Points on a hilly landscape, in no order, each with its height.
A ball rolls from a point to whichever of its 2 nearest points has the largest drop for the distance, and stops where none of them is lower. Distance is the straight distance between rows; heights are no part of it.
fozam (h 357): [ -0.2   1.3  11.0  25.8   3.1 -21.0 -14.4 -12.7   0.4 -28.2 -11.5  34.8
   0.5  26.4  -8.1 -13.4   8.2   1.2 -33.4 -20.1 -11.5  43.0 -12.2   4.4
  -9.9 -14.0   0.7 -12.2  23.9 -35.2]
Ret (h 198): [-11.9   7.6 -40.3  -5.6 -16.5 -26.4  11.0  16.2 -24.9 -43.4   8.3  30.4
  39.6  28.2  11.0 -13.4 -16.7   2.9 -26.4 -33.1 -11.7  43.0  18.4 -17.2
  -0.4  -7.2   5.3  38.7   8.7 -43.2]
zipit (h 665): [ -3.6  21.5  24.1  35.2  10.3   6.6 -17.5 -17.4   4.9  18.3 -16.8  -8.1
 -44.8 -10.0  -7.8  13.2   1.8   2.9  -2.0   1.1   2.3   5.2 -18.4  55.6
  -8.3  -0.3 -32.7 -11.8  25.0  10.7]
geta (h 409): [ -7.4  11.9  27.1   8.4  21.2  24.4  -9.5   4.1 -29.6  38.0  -0.4   6.8
 -18.5  -6.2 -37.8 -12.2  17.9  16.3   5.5  16.8 -13.8  -5.3 -14.0 -16.1
 -10.0  -2.9 -23.9 -14.9  50.4  -9.2]
zinu (h 104): [ 25.6  17.6  44.2 -13.8 -31.1  -7.6   4.1  22.3 -18.5  10.9 -41.1   2.6
 -12.8  -6.2  31.3 -22.2  34.2  -6.3  23.6  10.6 -18.4  -9.9 -36.5   7.0
  44.7   2.4  26.1 -14.8   0.9  25.2]
Nesa (h 369): [ 23.8   0.5  23.5 -33.2   2.8  26.4  -7.8   6.0  36.4  -7.9 -41.8 -12.7
 -24.9   9.9  23.3  13.1  40.8 -57.4  43.3   7.5  -2.7 -34.6  -9.8  -4.6
  29.0  10.7  11.9 -29.8 -10.9  36.8]
Zezel (h 632): [ -9.8   2.0  -9.6 -17.5   4.4 -12.1  17.6  -0.1  19.8 -15.4   8.5  -2.6
  20.8  -1.3  27.1  10.0  -1.9  20.3  -8.4  11.9 -25.3  15.1   6.0 -11.2
  -7.4  23.2  14.7  11.4  -1.2 -18.7]
boru (h 605): [-20.7 -24.6   6.1  27.1  48.5  15.1  16.4  19.4  10.1  65.4   5.8 -28.5
 -68.4 -13.5 -32.8   5.7 -19.9 -12.1 -16.6  25.5  51.0 -44.3  21.2  -2.9
  14.1 -15.0  -9.4  28.8 -12.0  40.3]
nuse (h 269): [-26.3  21.6  -5.8   1.3  18.1  -4.9  -6.0  12.4   1.4  -7.8  37.3  19.8
  -2.7  -5.7 -36.3  26.1 -13.8 -22.5 -13.5 -10.9  20.0 -23.6  14.4 -44.2
 -20.6  -6.8  -6.0 -12.1  -1.7   3.4]
luso (h 544): [ 13.2   9.7  18.4  21.2  31.6   4.2  11.0  20.5   6.7  65.9  -0.6 -12.2
 -26.9  -8.8 -17.6  23.5  13.0  11.8  25.3   7.9  30.7 -62.8  10.9  15.8
   6.6   7.0  -0.2   5.6  35.5  18.4]
nedu (h 377): [ 24.1  17.8  14.1  -8.5 -26.2  18.9 -33.9  -2.2   3.4 -29.8 -36.5   5.5
   2.7 -13.4 -22.0   3.3  -1.7   0.2  14.7   5.0 -16.7  10.4 -40.9 -10.9
  11.5 -29.2 -50.6 -21.6   6.1  17.2]
Kovam (h 172): [-18.2  56.3   0.8   0.2 -55.0  -1.2  15.4  26.2 -12.9 -38.1 -37.6   5.7
   6.1  -9.4  58.0 -17.8  12.2  20.1 -16.5   6.5 -29.4  20.2 -21.3  13.9
  28.3   7.2  -3.9  20.2 -17.7  51.6]
kes (h 600): [-22.6 -25.9  18.5  21.4  44.8  27.5  13.5 -14.1 -11.5  44.6   0.0 -35.1
 -64.0 -15.7 -66.2  -4.1 -11.3  -8.2 -15.7  27.5  24.3 -25.9  25.2  -6.8
  -1.6 -27.8 -27.7  15.7  19.5  11.9]
kuzuz (h 167): [ -4.3  18.3 -16.9 -14.4  20.0   9.9 -24.6  -9.8  14.1 -44.6  -3.3  -4.6
  12.0   4.1   8.6  11.8  -5.2 -45.7   0.6   2.1   4.6 -19.6   2.1 -26.6
 -22.0  13.4  -9.0  21.2 -27.4 -12.2]
lis (h 617): [-10.9 -16.1  19.1  16.5  13.6   5.6  14.3   9.1   0.0  32.4  24.4 -33.4
 -16.0  -7.0  22.1  18.6  28.6 -26.5  30.5  -5.2  43.9 -30.4   3.0  -8.9
  -7.0  20.4  22.9  20.6 -15.1  21.5]
kured (h 466): [  8.7 -33.8  15.9   6.3  14.1 -29.4  43.6  35.2 -11.0  48.5  27.3  -1.3
  27.0   9.2   1.9 -18.4  27.0   6.5  -1.6  17.0  33.1  -3.7  18.4  37.3
  20.5   9.6  80.5  -5.3 -18.0  -1.7]
ludeb (h 347): [  7.8 -59.4 -15.3   7.9   4.5  -3.8  49.9 -12.0   2.9  21.8  40.4 -30.0
  33.2  -5.1  26.2 -20.6  -3.9 -21.7  -9.2   7.0  39.9 -39.0   9.5  -4.4
 -15.5   4.2  29.8  13.0 -48.4  -4.5]
Fipot (h 353): [  9.2 -30.4  -4.7 -15.4   2.4 -18.6  31.5  20.1   7.2 -14.8  30.3  -8.9
  24.8  -0.9  14.3   4.4 -27.9  -6.0 -17.6   7.7   8.7 -28.7  19.5 -51.9
  -6.7  -5.9  19.6   4.8 -28.5 -14.1]
Nezu (h 659): [ 25.8  27.1  30.2   0.2  -4.8 -13.6  -8.0  28.4  17.8  33.4 -13.7   7.5
 -47.2  -7.2  20.2  12.2  18.0  19.7  24.9  26.0   1.3 -30.2 -24.7  46.0
   5.0  18.5 -17.9 -13.7  25.0  48.0]
daz (h 476): [ 10.9 -28.4   4.1  -7.0   2.9  -7.9  17.8 -15.7  14.1  31.9  25.9 -34.8
   4.8 -18.3 -17.4   0.4   3.9  16.3  11.0  12.0  18.5 -31.7  36.4  -3.2
  12.5  -7.4  53.0  -4.6  -0.4 -18.4]
Lifi (h 534): [ 25.2  -9.7  14.5  19.1  16.9  21.7 -18.4  10.7  -5.7  44.4   0.2 -17.7
 -21.5  -1.7 -46.5  17.6  21.3 -27.1  -6.9  16.5  22.4 -47.6   3.6   2.4
   0.0 -16.2 -15.1   2.3  48.2  10.9]
mumut (h 577): [  9.2 -38.3  25.2 -24.2  -6.7  32.3  -6.1   8.5  25.0  35.9 -19.1 -37.4
 -43.4   3.6 -47.1  11.1  19.9 -24.5  49.6  10.3  25.5 -44.7 -13.6   0.4
   2.6   2.0 -36.5 -10.5  12.4  36.9]
Pimeb (h 266): [ 16.3  12.9  -7.5 -16.0  11.5  28.5 -19.8   8.1  13.4  -0.2  -7.7 -11.7
 -23.0   4.7 -20.7  24.6  -7.3 -40.8  23.0   3.1  -9.0 -16.6  -3.8 -16.3
 -10.5   6.6 -64.6 -28.3 -14.3  21.6]
kifid (h 65): [-12.7 -35.7 -15.6  -3.1  -1.7 -29.5  11.6  -0.2  15.8   5.6  47.8  20.8
  13.8  15.7  20.7 -28.4  -1.9  26.4 -47.8  18.1   0.6  17.3  34.1  -4.2
  -6.9  -5.5  31.1 -10.5   5.4 -35.6]
refi (h 218): [-34.7   1.4 -21.4  -2.3 -43.9 -26.6  41.6   3.2 -10.5 -74.8 -26.4   9.8
  35.8  11.7  60.3 -22.1 -42.0  27.6 -19.6 -25.6 -48.0  64.0 -16.1   9.5
  25.1  -9.9 -17.3  44.2 -22.9  13.5]
vama (h 663): [  9.6  46.9  28.2  31.4  -8.3   0.4 -24.1  12.1   3.2   9.5 -17.5  12.4
 -31.4 -15.9  20.3  -1.1  33.2  37.6 -12.7  18.3  -7.0  -6.9   0.7  60.1
   0.4  -3.4 -18.8 -29.0  28.8  38.0]
danot (h 195): [  7.9   6.9 -11.0 -17.3 -24.7 -18.9  18.0  17.3 -22.1 -40.2 -29.5  -5.1
  44.8  16.5  24.4 -22.0 -14.5  44.2 -26.1 -13.0 -41.2  68.1  -2.1 -11.4
  -7.3 -11.2  13.3  -3.5   5.8 -16.0]
Puv (h 184): [-15.6  21.0  13.6  -7.6  -1.6  -4.6  -0.2   5.6 -14.1  32.5  -9.5   1.2
  -9.5 -14.9  17.9 -17.4  18.0  41.9  -9.1  -4.1 -10.2  18.4 -11.3  11.4
  26.5   6.6  26.6 -30.5  23.5   6.1]
buz (h 197): [-28.6  39.5 -30.5  -2.7 -34.4  -3.9 -12.6   6.7 -17.2 -48.5  -8.4  24.9
  10.8  -7.7  34.5  -6.4   1.1   1.8 -12.5  -1.6 -29.3  36.5 -17.7  -0.5
   2.8  30.2 -26.8  46.8 -17.8   1.4]
zodo (h 508): [-27.1 -14.1  27.8  21.4  31.6  14.8   3.9  22.6 -19.9  60.9  -0.2   0.5
 -16.0   1.9  -9.0  -0.4  36.6  32.8 -13.3   8.0   8.7 -21.4  10.9  23.7
  -0.6   9.5  23.6 -18.1  65.5  17.3]
Subu (h 147): [ -3.1  51.8  25.6   0.9 -38.8   0.8  16.4  16.8 -20.8   3.0 -32.0   0.1
   2.2 -16.2  38.6  -4.2  21.3  28.0  -4.5  -0.5 -18.7  22.5 -18.2   1.4
  23.9  -2.5   9.4 -15.7   4.5  32.2]
Zek (h 410): [ 17.7 -20.4   4.7 -22.8  -8.1 -35.0  59.3  20.0   4.8  -2.3  18.0 -22.5
  14.1   1.3  38.2  -5.3   8.2 -20.6  24.3  21.2   0.2 -20.1  20.5 -33.6
   9.8  15.9  53.0  -2.8 -38.9 -15.0]
Folik (h 567): [ 27.1 -23.1   5.6  -8.6   4.0  26.5 -27.3  -1.6  29.5  23.0 -16.2 -45.0
 -36.2  -7.3   1.1  -1.2  25.1 -24.1  26.2  -0.5  17.6 -42.0 -25.4  23.3
  -1.7   7.6 -20.5 -10.0  -7.0  32.0]
Koz (h 555): [ 14.1   4.5  12.7   1.3  23.8   3.9  -0.1   9.2  41.7  42.8  -6.8 -16.8
 -35.8   2.0 -19.1  16.3  23.5 -18.3  14.3  25.9  18.3 -56.4   1.3  22.3
   0.9  35.4  -1.2   4.6  -3.9  15.2]
bop (h 374): [-18.1  23.3   1.3   6.1 -25.4  -0.7 -52.4 -23.7 -10.0 -26.5  -1.2  29.4
 -20.4   2.2  -4.6 -13.3   3.8  22.4 -19.5  -7.2 -12.2  44.5 -34.1  26.0
 -12.5  -7.8  -8.7  -0.7   1.6  -9.2]
bafos (h 393): [ 44.7  15.9  10.1 -37.5 -32.2  19.8   3.8  20.2  28.2   8.1 -22.1 -16.3
   5.4   7.5 -30.2  13.9  18.2 -18.3  31.9  12.0  -9.5 -40.9   3.1 -25.9
  12.8   2.6  14.5 -10.2  12.8  32.6]
dugal (h 625): [-26.9  20.4  -8.5  28.9 -30.2   8.9 -15.2  26.0  -3.0  23.7  32.9 -18.6
 -15.6 -13.1  13.8   7.7  43.7  16.7 -19.7  -1.2  15.5  11.9  -9.0  29.5
   2.6  12.2  -7.1   9.4  22.5  -2.3]
suv (h 305): [ 43.0   3.3  -2.7 -29.8   3.6  43.7 -27.0 -19.9  22.4 -24.2 -33.4 -18.1
 -12.9  17.1 -37.7  19.8  13.6 -46.5  40.8   8.9 -23.4 -44.5  12.4 -14.0
  -5.8 -24.7 -60.9 -34.0  14.7  18.1]
degul (h 404): [  8.2  39.8  10.4   3.3   4.1  -2.0 -32.5  14.1 -10.3  17.6   4.0  32.9
 -18.6  -3.1  -3.1  -3.1  22.7  15.6 -11.2  -7.0  -8.1  -2.9  -6.8 -25.0
 -13.2  -2.2 -22.9   6.9  19.7   4.4]
Panar (h 392): [ 21.0  -3.5  28.8  -9.2 -10.5   5.3 -24.2   3.7  30.1 -13.9 -33.2  -5.9
  28.7 -14.3  -8.1   4.5  33.4   6.8  12.4  -0.7  -4.6  10.3 -34.6 -15.9
 -12.9   1.7 -40.3  -4.4 -14.9  21.0]
fas (h 300): [ 45.5 -29.7  -7.3 -15.3 -26.1 -32.3  55.1  38.0 -17.8  19.4  11.3   6.2
  17.0  37.6  57.0 -16.3   2.4  35.7   1.1  21.9 -20.0  33.4  -6.6  14.1
  -1.7  10.0  50.5 -23.5  -3.0   5.1]
nali (h 417): [-18.1 -42.3  11.2  -5.1  13.7 -17.8  20.8  -9.9  26.3  39.1  34.7   1.3
  -9.2  -6.3  17.1  -8.3   8.9  21.8 -28.4   0.3  14.0 -17.5  -2.7   5.6
 -14.4  16.7   9.2  13.1 -11.0  -3.2]
vof (h 325): [ 35.6 -27.9 -13.3  12.1 -16.4 -12.5  -1.9 -18.0 -31.0 -46.5 -29.6  -7.0
  58.9  19.8  -7.8  -8.2 -13.3 -31.7  12.4 -23.2 -11.8  51.5  -7.6  -1.6
  -7.3 -24.1   6.5   1.7 -14.8 -27.4]
losob (h 236): [-24.8  15.2 -46.0  14.6 -37.9 -15.7  19.5  -7.0 -36.6 -72.2 -17.0  54.5
  42.7  26.9  51.4 -22.5 -48.1  21.1 -20.9 -10.0 -44.1  79.9 -13.0  38.6
  14.1 -11.8  -8.0  45.4 -25.0  -9.3]
Dil (h 170): [-22.9  -5.8 -28.4  12.7  12.0 -16.3  -3.7 -28.9  -9.8 -39.8  45.2  24.3
  11.5  -6.9   8.6  13.3 -18.4  -5.4  -2.6 -10.7  17.4   8.6  32.7  -7.2
 -32.2  14.2   9.7  24.7 -30.1 -44.5]
Liru (h 253): [-14.7  10.4 -55.4   1.2 -18.7 -26.1  36.1  -6.8 -34.6 -56.7 -25.2  40.0
  49.6  31.0  26.1  -0.4 -53.3 -12.5   0.9 -52.3 -34.3  68.3  11.3  12.7
  20.1  -8.0  -8.3  20.0 -19.4  -6.6]
rek (h 375): [ -9.2 -55.7  -0.2   2.9   2.9 -33.6  46.4   1.0  14.4  42.2  56.8   4.7
  -2.7  34.2  43.5 -13.8  -6.4  19.4 -16.2  17.9  26.4  -4.7   6.0  25.0
   9.1  32.8  37.4   9.1 -31.2 -11.8]
varuv (h 310): [ 29.7   8.6  -2.5  -3.3 -34.9 -16.5   1.3 -21.8 -33.1 -64.5 -57.3   7.6
  51.3  12.3 -17.4 -18.8 -42.9  -2.0  -9.5 -35.0 -21.7  56.4 -21.2  -2.1
   9.4 -51.1  -1.7  -1.7  -6.5  -4.0]
Kalik (h 446): [  8.4 -28.9  25.1  -7.0  -2.9 -24.4  32.0  25.8  -3.0  26.3  19.4 -24.6
  13.5 -12.3   3.6  12.7  -1.7   5.5  19.0  27.9  22.7  -8.1   7.7  -2.2
  23.9  16.7  70.2 -11.4 -16.3 -13.3]
ruruk (h 483): [-21.0 -28.9   3.6  17.9  21.2  -9.4  41.6  21.6 -11.2  42.6  28.6  10.7
  -0.9  10.5  15.8 -16.9  27.4  32.6 -10.0  10.0  38.5 -24.8  38.9  10.7
  -2.0  14.7  63.9 -20.3  10.4  -3.2]
rufum (h 308): [-23.7   5.6 -15.0  -1.8  -2.1 -11.9  12.8  20.7  -3.2 -36.1  56.1  15.1
  32.8   6.7  -5.4   0.2 -24.1   3.1 -34.9 -12.9  14.9  -4.1  25.1 -58.4
 -10.9  -8.5   9.6  -1.5 -14.9 -21.3]
nov (h 103): [  0.2  35.3 -15.1   8.4  -4.8   3.1 -38.3  -2.2 -27.5 -19.5 -13.9  62.1
  19.4 -14.9 -51.1  12.0  -3.3  -2.8   4.2 -45.8  -0.6  25.2  26.2  34.2
  25.0  -4.6 -22.9 -10.2  30.5  -9.3]
Deko (h 653): [  8.2  30.6  30.7   1.9  13.0 -19.1  12.5  -6.2  26.5   8.1 -27.2  15.6
 -17.9   4.3  13.3  18.1  26.2  26.3   7.6  10.8   2.6 -20.5 -13.7  14.4
  -7.6  26.2  -0.8   8.6  25.1  23.4]
tus (h 520): [ 27.0  22.9   7.3  -4.2 -17.4  13.2 -18.7 -21.3   9.4  21.4  -9.7 -11.4
 -13.6  -9.8 -19.9   2.9  17.5 -29.1  -2.8  22.3 -10.8 -38.1 -13.1   5.1
  -4.8   8.0 -16.8   9.4  35.7  -9.0]
Dud (h 293): [ 15.1  15.0  -3.3  -6.9  -8.6  -7.3 -18.0 -12.9 -23.1 -47.1 -50.5  52.2
  38.9  -3.5 -28.0 -16.7 -36.2  -0.1  -8.7 -26.4 -27.8  44.8   8.4  15.5
  21.3 -31.5  -6.7   7.7 -17.8 -26.2]
sopa (h 611): [-20.3 -27.5  16.1  16.6  35.3  17.0  32.3   6.5   8.9  49.8  11.2 -11.4
 -38.8 -15.0   2.3  -0.5   8.6 -13.6   4.9   9.3  51.1 -53.9  -5.6  -1.1
  -0.8   5.9  18.4  22.2 -32.2  47.2]
tizop (h 92): [ -4.0   3.7 -41.8   4.4   5.4   4.7   2.7 -21.3  -0.9 -62.9  18.1   2.8
  20.4  13.9  31.3  21.5 -33.1 -43.0   0.7  -4.9   6.2   5.2  22.7 -26.7
 -13.9   2.2   3.1  31.7 -39.5 -36.7]
midez (h 543): [ -7.9   4.5   9.8  45.5  26.7  28.7  -6.6  -4.3   3.9  42.3  31.9  -0.2
 -16.7  -6.3 -24.5   9.6  -8.8 -14.5 -28.9  10.0  14.5 -29.5   2.5  -9.5
  -9.7  -5.0  -4.9  14.1  22.2   3.9]
Rin (h 614): [ 21.7  -4.9 -17.4 -40.9  -9.6  -3.5   9.2 -12.8  38.4 -20.8 -13.1   2.5
  42.2  14.6   8.9  -4.8 -27.7  -0.7 -21.5   3.4 -46.5  19.8   7.6 -21.5
   3.0  12.0  10.3   5.7 -34.8  12.7]
pazo (h 498): [-34.9 -12.4  -5.8  10.2  14.9  18.0  13.4  25.6 -20.4  42.3  29.7  -9.6
   6.9   1.7 -12.3  -9.1  24.1  35.4 -11.1  14.3   5.9  -5.6  32.8 -10.5
  -9.6  15.9  23.5 -11.9  41.3  -3.6]
gol (h 270): [ -9.6 -29.1   1.3  -0.2  36.2  43.8   8.7 -20.8  29.3  32.7  14.7 -28.3
 -11.7  -4.9  22.2   4.9  -6.7 -54.6  18.7  -0.5  18.8 -57.7 -18.5 -41.4
  -5.8   7.2  -2.9  -6.5  -8.1  20.6]
derer (h 503): [ 19.2  -4.9   3.0  -8.5  -1.1  13.9  -3.9  -8.5  14.6   7.7   6.1 -20.0
   5.5 -12.3 -25.8  10.7   3.0 -14.7  19.9  13.7  -2.0 -24.5   1.9 -10.4
   6.7  -3.4  25.5 -13.1  15.2 -15.1]
gobag (h 334): [-38.3   3.9   8.2  32.1  18.1  -9.5 -20.3 -21.7   4.6   7.3  22.8  21.4
 -17.5   9.6 -10.7  -6.1  12.4  14.5 -33.6  -1.2   8.9   7.2   8.9  24.9
  -1.6 -13.0  -2.3   2.0  27.1 -45.0]
Zogos (h 238): [  3.4   0.3 -12.8 -11.0 -23.1 -21.1  12.8   9.2 -18.3  34.9  31.2 -12.1
 -10.0  -6.9  34.2 -28.9  21.2  44.1   0.9  -8.0   7.3   4.6 -11.6   6.7
   8.7   7.5  27.3  -6.6  -1.6 -31.2]
tagam (h 397): [ -1.8   0.3  21.5  14.2   4.7  13.0 -32.7 -18.6 -53.3  18.9   5.6  -2.3
   4.3  -6.5 -30.6 -14.7  -2.7   7.4 -12.6   7.7  -7.9  30.9  -3.4   4.7
 -25.4   3.8  -4.8  -9.2  19.1 -37.8]
rakem (h 247): [ 35.0  -8.9   1.3 -18.2 -20.5  -8.9  27.1   4.9  -9.2   5.2 -14.3  -3.3
  41.9  17.0  25.9 -14.8 -16.9  53.3   4.3  21.9 -33.7  44.2  -4.4  -9.0
   7.8   4.0  34.2 -22.6 -15.6  -3.4]
pup (h 207): [-13.2  15.7  -8.4  13.3  35.2  -4.2 -14.7 -30.7  -7.9 -27.6  13.6  17.4
   7.2 -23.1 -25.2  34.5 -26.7 -10.1  24.7 -28.6  12.1  -3.4  29.9   3.6
 -24.3   3.7 -13.3   7.1 -17.3 -35.4]
lozan (h 584): [ -3.1 -48.2  -7.0 -25.7  18.4   4.6  -5.9 -36.0  12.1   4.3 -13.8 -34.0
  -4.5  10.7 -21.7  -7.8 -27.8 -10.9   8.4  -2.5   1.2   5.6 -41.2  -4.2
  -7.0  17.4  -9.7 -12.1  -8.8 -14.4]
rorut (h 161): [-12.6  28.8 -30.2  12.2  30.9 -14.3 -39.1   1.3 -17.3 -16.3   4.9  39.2
   1.5 -32.0 -42.9  40.4 -18.8   1.5  24.3 -25.8  15.6   5.8  46.6  25.7
  -7.2   2.3 -15.3  -9.2  19.3 -20.4]
zorad (h 340): [  4.0 -51.0 -19.8   3.2   3.4 -26.8  51.3  22.6  -8.5  22.2  35.2 -13.3
  15.3  45.6  41.3  -9.6 -23.0  26.1 -12.1  34.5   9.9  20.8  13.0  28.9
 -16.4  27.2  39.4 -11.9   3.8  -3.7]
fogim (h 644): [  8.5  30.5  15.6 -22.3  -9.5 -12.8  15.8   8.2  35.1  14.1 -12.6  -1.9
   5.7  -4.5  17.2   5.3   4.4   8.1  -2.5  11.7 -10.5 -21.9   1.1 -13.5
   6.3  38.4  21.9   0.4 -11.6  16.0]
fuz (h 196): [-33.3  46.6 -13.0   5.7 -39.9   1.8   8.0   3.2 -27.1 -58.5 -32.6   8.7
  21.5 -17.1  43.3  -9.9 -14.8  24.4 -18.7 -18.1 -38.1  37.5  -3.3   9.5
  17.0 -12.1 -16.5  64.9 -16.9  32.2]
Beke (h 287): [-12.7  25.9 -15.1 -12.8 -56.2  -5.8   1.9  18.5  -1.3  -4.9  22.4   4.9
  -0.8  -4.9  46.7 -32.6  31.7  41.5 -17.6   7.8 -13.0  25.7 -10.3  13.7
  24.2   5.9  21.5  16.7 -13.8  -7.8]
fugi (h 593): [-17.2 -20.5  15.1   5.7  28.6  23.6   4.2 -21.9   9.5  17.1  30.0 -26.7
 -38.7  -9.8 -67.2  22.6 -16.5 -18.2   3.8  11.1  26.7 -28.2  38.2  -3.5
  -8.2 -38.5 -15.1 -21.9   3.0  -7.2]
veta (h 386): [-18.6   8.4  -0.9  19.1   1.8  18.8 -52.4 -14.1 -37.6  -2.1 -13.5  25.7
  -7.5 -20.7 -26.0 -16.5 -13.4  25.0 -20.7  -9.4   1.4  49.2  -7.9  33.4
   1.1 -14.2 -11.0 -30.9  23.5 -28.3]
kozi (h 359): [ 27.0  27.8  37.1 -22.5 -30.1   9.9  -7.5   5.8  11.1 -14.7 -41.5 -10.2
   3.7   2.9  -9.2   8.8  10.0 -20.0  37.7  14.0 -43.0 -13.5  -8.7 -27.8
  22.6 -26.3 -17.3 -13.2  10.1  35.3]
talat (h 576): [  0.2 -29.6  -7.1  -2.2  30.9  22.3 -32.3 -31.3  22.1  20.5 -11.1 -43.2
 -27.8  -3.9   2.7  -9.4   3.0 -16.3  20.8   7.8  10.6 -13.4 -40.3  15.0
  -8.6  10.8 -11.2  16.3  -9.0  -2.8]
zare (h 227): [ -9.2  -0.3 -11.7  -3.6  16.6  24.4 -33.1  -9.0  29.0   3.4  16.3 -17.3
 -16.9  -7.2   5.4  16.8  -5.0 -50.9  18.1  -8.8  18.0 -48.7  -5.3 -28.4
 -18.6  11.2 -36.0   8.5 -13.1  17.7]
Pupe (h 621): [-13.5 -10.7   8.8  23.8   1.0  -6.3   7.8  19.8 -11.1  55.5  12.1 -27.6
 -24.9 -31.0   4.9   5.2  37.3  -1.2  14.1 -15.3  23.8  -7.1 -26.5  19.8
   8.7  27.4  -7.5   4.9   8.2  18.3]
voko (h 389): [ 19.4  51.5   6.6   1.6 -20.3  -2.5 -27.0  11.7 -17.8 -12.5 -13.5   8.3
 -19.3 -23.6  13.0   6.0  14.3   7.0   0.2   1.8  -9.8   0.5 -25.4  -4.4
  -5.0  -7.0 -59.2  -6.1  -3.5  13.5]
modo (h 166): [ 15.1   8.8   9.5  11.2  18.2   0.4 -22.8 -35.3 -11.4 -10.8  -6.1  66.2
   1.0  -7.1 -80.7  19.8  -8.2 -32.3   5.8 -39.4   2.9  -2.3  27.4  14.6
   2.5 -25.8 -32.1 -14.4  28.7 -17.1]
mur (h 585): [-15.2 -16.4   1.6 -12.7  22.8  16.0  -3.0 -23.9  19.1  17.3 -10.2 -33.5
 -42.5  -0.5 -71.2  21.5 -17.9 -16.3  35.1   0.2  22.8 -41.6   4.0   4.0
  -5.7 -14.6 -37.2 -15.9  11.1  15.5]
bigi (h 146): [  4.7  15.8  -8.0 -14.4  -3.5 -18.1  24.8  -4.1  -1.4 -35.4 -14.2   3.0
  57.9  28.1  -5.4   1.4 -25.5  18.8 -14.3 -38.8 -15.4  44.5   9.7 -23.0
  -3.4  -2.3   7.0   5.8  30.6 -24.2]
melu (h 307): [-11.7 -42.8 -10.0   4.5  25.2  17.5   9.7 -15.4  16.1  -8.0  23.2 -38.1
  10.8   4.1  38.0   0.1  -6.4 -45.8   3.1  -0.6  39.2 -44.6  -3.7 -28.6
 -19.1  13.4   8.5   5.4 -48.1  -0.9]
lik (h 297): [-30.0 -19.9  -6.8  10.9  28.4 -11.9 -31.1  -9.9   0.1  -6.9  51.4  35.1
 -11.4  14.0 -28.3   1.2 -12.6  23.1 -21.3 -13.6  24.2  16.2  28.1  -9.0
 -15.4 -24.4  21.0  -1.6   8.9 -43.9]
pelo (h 230): [-21.9 -42.6 -13.5  -0.9  28.2 -18.1   3.4 -20.2  14.5   3.3  51.6   9.1
 -17.7  16.5 -10.8 -11.9 -29.1   3.1 -32.8   6.1  12.7   5.0   9.2 -24.0
 -35.2 -11.7  24.2 -19.7 -11.0 -30.2]
sekub (h 226): [  1.2  14.8  -6.8   5.0  18.8   7.1 -26.4  -5.1  -1.1   7.6  24.1  26.6
 -24.0  -3.0 -53.1  17.4  -9.0  -9.9  12.2 -26.0  10.6 -21.6  18.3 -10.1
 -15.3 -29.9 -37.1 -16.8  34.9   4.3]
resub (h 273): [ -2.6  39.9 -26.1  -2.7 -21.3 -15.9  -3.9  -8.7 -43.4 -55.1 -32.4  30.9
  44.8 -12.8   3.6   2.6 -43.6  -5.4  -6.4 -37.2 -49.5  53.3  12.0   2.7
  36.3  -5.0  -0.3  12.7 -14.3 -11.8]
nute (h 408): [ 12.2 -18.9   9.9  -8.5 -22.2 -12.6 -14.7   2.0   2.5 -35.3 -16.3 -17.7
  27.7 -23.1   8.3   4.6  19.3   0.4   6.0  -6.2  -2.6  44.0 -20.2 -15.3
 -21.7  -5.7 -11.2   8.3 -30.9  -6.5]
loluf (h 595): [  5.6 -31.9 -28.3 -26.3  15.9  13.1  -9.1 -28.4  38.4 -30.4 -22.7 -14.3
  25.9   7.9  17.1 -16.3 -21.6 -22.0   7.6  -3.9 -27.6   7.1 -17.1 -13.2
   0.4  20.8  -4.2 -19.4 -25.8 -18.8]
Deri (h 422): [ 20.3   9.0  14.3  -5.9 -28.5 -14.9 -20.5  -7.3   2.4 -55.5 -36.6  -7.5
  32.7 -19.0  19.5  -5.2  -9.8  41.9   5.7   1.3  -9.0  56.2 -29.3   3.0
 -11.2 -38.7   0.0   1.1 -37.8   4.0]
Zema (h 160): [ -5.6  12.8 -50.7 -10.3 -22.2  -8.6   6.0  -5.0 -22.9 -52.1   8.3  18.5
  32.0  14.1  29.4  -7.1 -24.9 -13.4  -4.8 -11.7 -22.6  35.4  -5.9  -7.2
  -9.3  23.8  -0.6  34.9 -30.4 -26.9]
zuze (h 556): [-12.9   0.7 -16.0  20.6  22.6  15.2 -32.5   5.9  10.4  53.6  28.4   6.8
 -73.2   6.4 -15.7   1.6  17.0   4.9 -24.9   5.7  17.9 -30.2  12.2  17.5
  -0.7 -13.5  -7.5  25.0  36.7   8.6]
zar (h 337): [ 26.9   8.5  10.1 -25.5 -11.0  51.0 -16.3   1.5  31.9 -24.3 -54.8 -23.8
 -12.7  19.4  -2.4   0.6  28.5 -41.7  57.7  19.3 -33.0 -18.1 -16.9 -23.4
  13.5 -16.7 -34.2 -40.8   9.9  33.2]

Where does a ball stop that starts at each point below?
Zek: nov
vof: Subu
geta: kifid
Pupe: Folik
zipit: Folik
Nezu: Folik
